Points, in no order, along strands that fork and pass close to each other.
Points whose rows are less than 21.4 apart are linked; no others are. Some points are linked to none.
Q672: [ -0.1  -9.6 -11.1 -55.5  22.5 -29.4   8.6 -22.7]
Q726: [  7.4 -29.9  -1.8  29.2   1.4  29.9 -11.6   0.3]
Q163: [-23.7  -1.0   5.5 -39.4 -10.0 -23.7   7.8  -2.2]
Q272: [-11.9   1.0  -1.5 -52.7   6.7 -27.3   7.9 -12.8]
Q402: [ 19.5  -3.7  21.3  33.9 -17.1 -11.5 -24.7 -19.7]
Q461: [-21.2 -17.3  -5.2 -44.3  10.1   8.0  16.4  16.8]
Q634: [-13.1  35.3 -15.1   4.1  24.3  -4.2  22.1  -5.5]
Q809: [ 11.1 -15.1 -18.0  24.7   7.7  30.7  -6.5  -0.9]
Q187: [-30.9  -9.7  16.6 -20.2 -19.4 -19.9   7.8   7.5]
Q118: [-26.8 -21.2   0.5 -39.2  -2.0   4.5  13.6  14.0]
Q978: [ 48.4  22.3 -22.2  12.6  -3.9  13.6 -23.6   4.8]
Q165: [-32.5 -16.7  26.2  -0.1 -26.9 -15.2   4.5  12.5]
Q123: [ 20.7 -12.6 -24.0  23.5   8.0  33.1 -13.5   0.4]
Q86: [-31.4 -16.6   9.0 -20.5 -11.1  -1.3  13.2  15.1]
Q425: [ 16.7 -27.5  -0.6  26.3  -1.8  26.3 -18.3  -2.0]
Q226: [-20.7 -21.2  24.4  22.2 -16.0  -5.1   2.8   6.6]
Q276: [  1.4 -17.9  -9.0  26.8   4.3  27.0  -2.7  -0.4]
Q607: [-10.4  43.0 -21.7   4.5  32.4  -2.8  24.9  -8.6]
Q704: [ -9.6  48.0 -21.1  -9.1  36.7  -5.8  30.8  -5.0]
Q531: [ 23.5   7.2  -8.0  30.2  -3.9   2.4 -19.2 -16.1]
Q414: [ -6.7  -0.4  -6.8 -53.8  14.6 -29.5   9.3 -17.2]
Q15: [ 47.1  26.4   0.4  21.0 -15.3 -10.2 -29.9 -13.7]
Q871: [ 51.1  27.2 -10.9  12.5  -6.4   5.8 -26.5   0.3]
Q580: [ 50.6   7.1  -4.3   9.5 -11.3  18.0 -28.4   7.5]
Q426: [ -0.5  22.1 -10.1 -51.7  18.5 -38.0  13.4 -14.7]
Q625: [-25.1 -27.2   4.8   9.6  -0.1  21.5  11.6  18.2]
Q184: [ 42.5   6.0  -0.8  17.6 -12.1   9.2 -28.2  -3.3]
Q791: [-28.1  -4.1   6.2 -19.2  -6.6  -4.4  14.1  11.9]
Q722: [ 27.3 -21.5  -1.3  21.9  -7.1  24.1 -23.1  -1.3]
Q398: [ 37.9 -10.4  -3.2  16.4  -6.8  25.4 -27.9   2.4]
Q106: [-18.9  -3.7   1.2 -47.4  -3.2 -26.7   5.0 -10.0]
Q446: [ 36.9   7.5  13.1  24.3 -18.5  -7.1 -32.0 -17.3]
Q862: [-27.1   4.1   4.1 -15.7   0.1  -7.5  16.4   9.8]
Q417: [-20.2  18.5  -5.0  -2.7  14.9   0.3  21.8   4.2]
Q382: [-25.4 -22.5  -0.8   3.0   6.8  26.6  17.5  18.4]
Q814: [  2.8 -17.8  31.9  37.7 -17.6 -10.9 -16.1 -12.0]
Q103: [-29.8 -24.0  15.9   1.0 -11.9   5.1  11.3  18.4]
Q268: [ 44.7  12.7  17.2  14.9 -21.6  -5.0 -33.9 -11.2]
Q413: [-32.1 -11.8  20.4  -8.8 -21.9 -17.4   5.0  10.2]
Q29: [ 27.5   1.0  14.4  28.9 -16.6  -7.2 -28.1 -19.1]
Q76: [  7.6  -7.6  26.5  38.7 -17.5 -14.2 -18.0 -18.2]
Q774: [ -7.6  46.0 -18.2 -19.4  36.2 -11.4  31.8  -1.4]
Q676: [-19.6 -24.5   5.9  21.3   0.2  17.9   6.5   9.7]
Q663: [-11.7 -20.8   1.0  25.9   2.4  21.9   2.7   2.5]
Q215: [ 28.4  -4.6 -28.9  18.9   6.0  31.7 -15.1   1.1]
Q661: [ -4.1  42.2 -17.1 -33.7  33.1 -20.7  30.0   0.3]
Q558: [-30.4 -23.1   7.0 -33.0  -9.5   1.3   9.3  14.5]
Q595: [  0.1  34.9 -14.8 -45.9  28.7 -28.5  24.7  -4.2]
Q679: [-15.8  29.2 -10.1 -20.0  22.3  -9.8  25.7   4.0]
Q432: [-27.5  -2.5  10.8 -29.3 -15.7 -22.1   8.2   1.7]
Q386: [-16.6  27.0 -11.2   2.0  18.5  -2.3  22.3  -1.7]
Q864: [-22.2  13.4   0.9 -12.1   5.7  -8.1  18.6   7.2]
Q965: [ 37.4   5.1 -28.5  17.6   3.3  26.0 -18.0   0.5]
Q677: [ 47.4  -1.1  -7.6  10.7  -8.0  25.0 -27.5   9.1]
Q532: [ 33.6   6.6  -3.1  24.7 -10.0   5.3 -25.7 -10.3]
Q133: [ 15.7   3.8  -2.6  33.1  -4.2  -0.8 -15.2 -16.8]
Q255: [-24.8  -8.4  -5.5 -15.3  13.5  17.1  22.6  17.1]
Q447: [-15.3 -21.0  27.3  30.7 -17.2  -5.9  -1.4   1.3]
Q847: [-26.7 -17.9  -4.2  -8.0  12.9  25.0  21.3  21.3]
Q98: [-10.0 -18.3  31.9  34.2 -18.2 -11.4  -6.3  -5.8]
Q220: [ -3.1   7.9  26.3  38.1 -19.4 -28.6  -8.7 -18.6]
Q758: [-27.3 -22.3  27.6  13.7 -22.5  -9.1   3.0  11.1]
Q659: [  1.2  29.2 -13.2 -50.5  24.4 -35.3  18.8 -11.5]
Q472: [-23.0 -12.1  -5.3 -33.3  13.7  14.8  21.6  19.6]
Q219: [ 43.4  12.9 -25.6  15.2   1.6  20.9 -23.3   3.9]

A fork is a point with three links, a tip a point with one. Leave the first point through the second and follow the links. Name the first fork or tip that comes.
Q722; Q398 => Q133
Q106; Q272 => Q672
Q661; Q595 => Q426
Q276; Q809 => Q871
Q625; Q676 => Q276
Q447; Q98 => Q268

Name the points in between on the shortest way along the links from the first point to the second, in order.
Q659; Q704 => Q595, Q661, Q774
Q386; Q774 => Q634, Q607, Q704
Q965; Q663 => Q215, Q123, Q809, Q276
Q862; Q634 => Q864, Q417, Q386
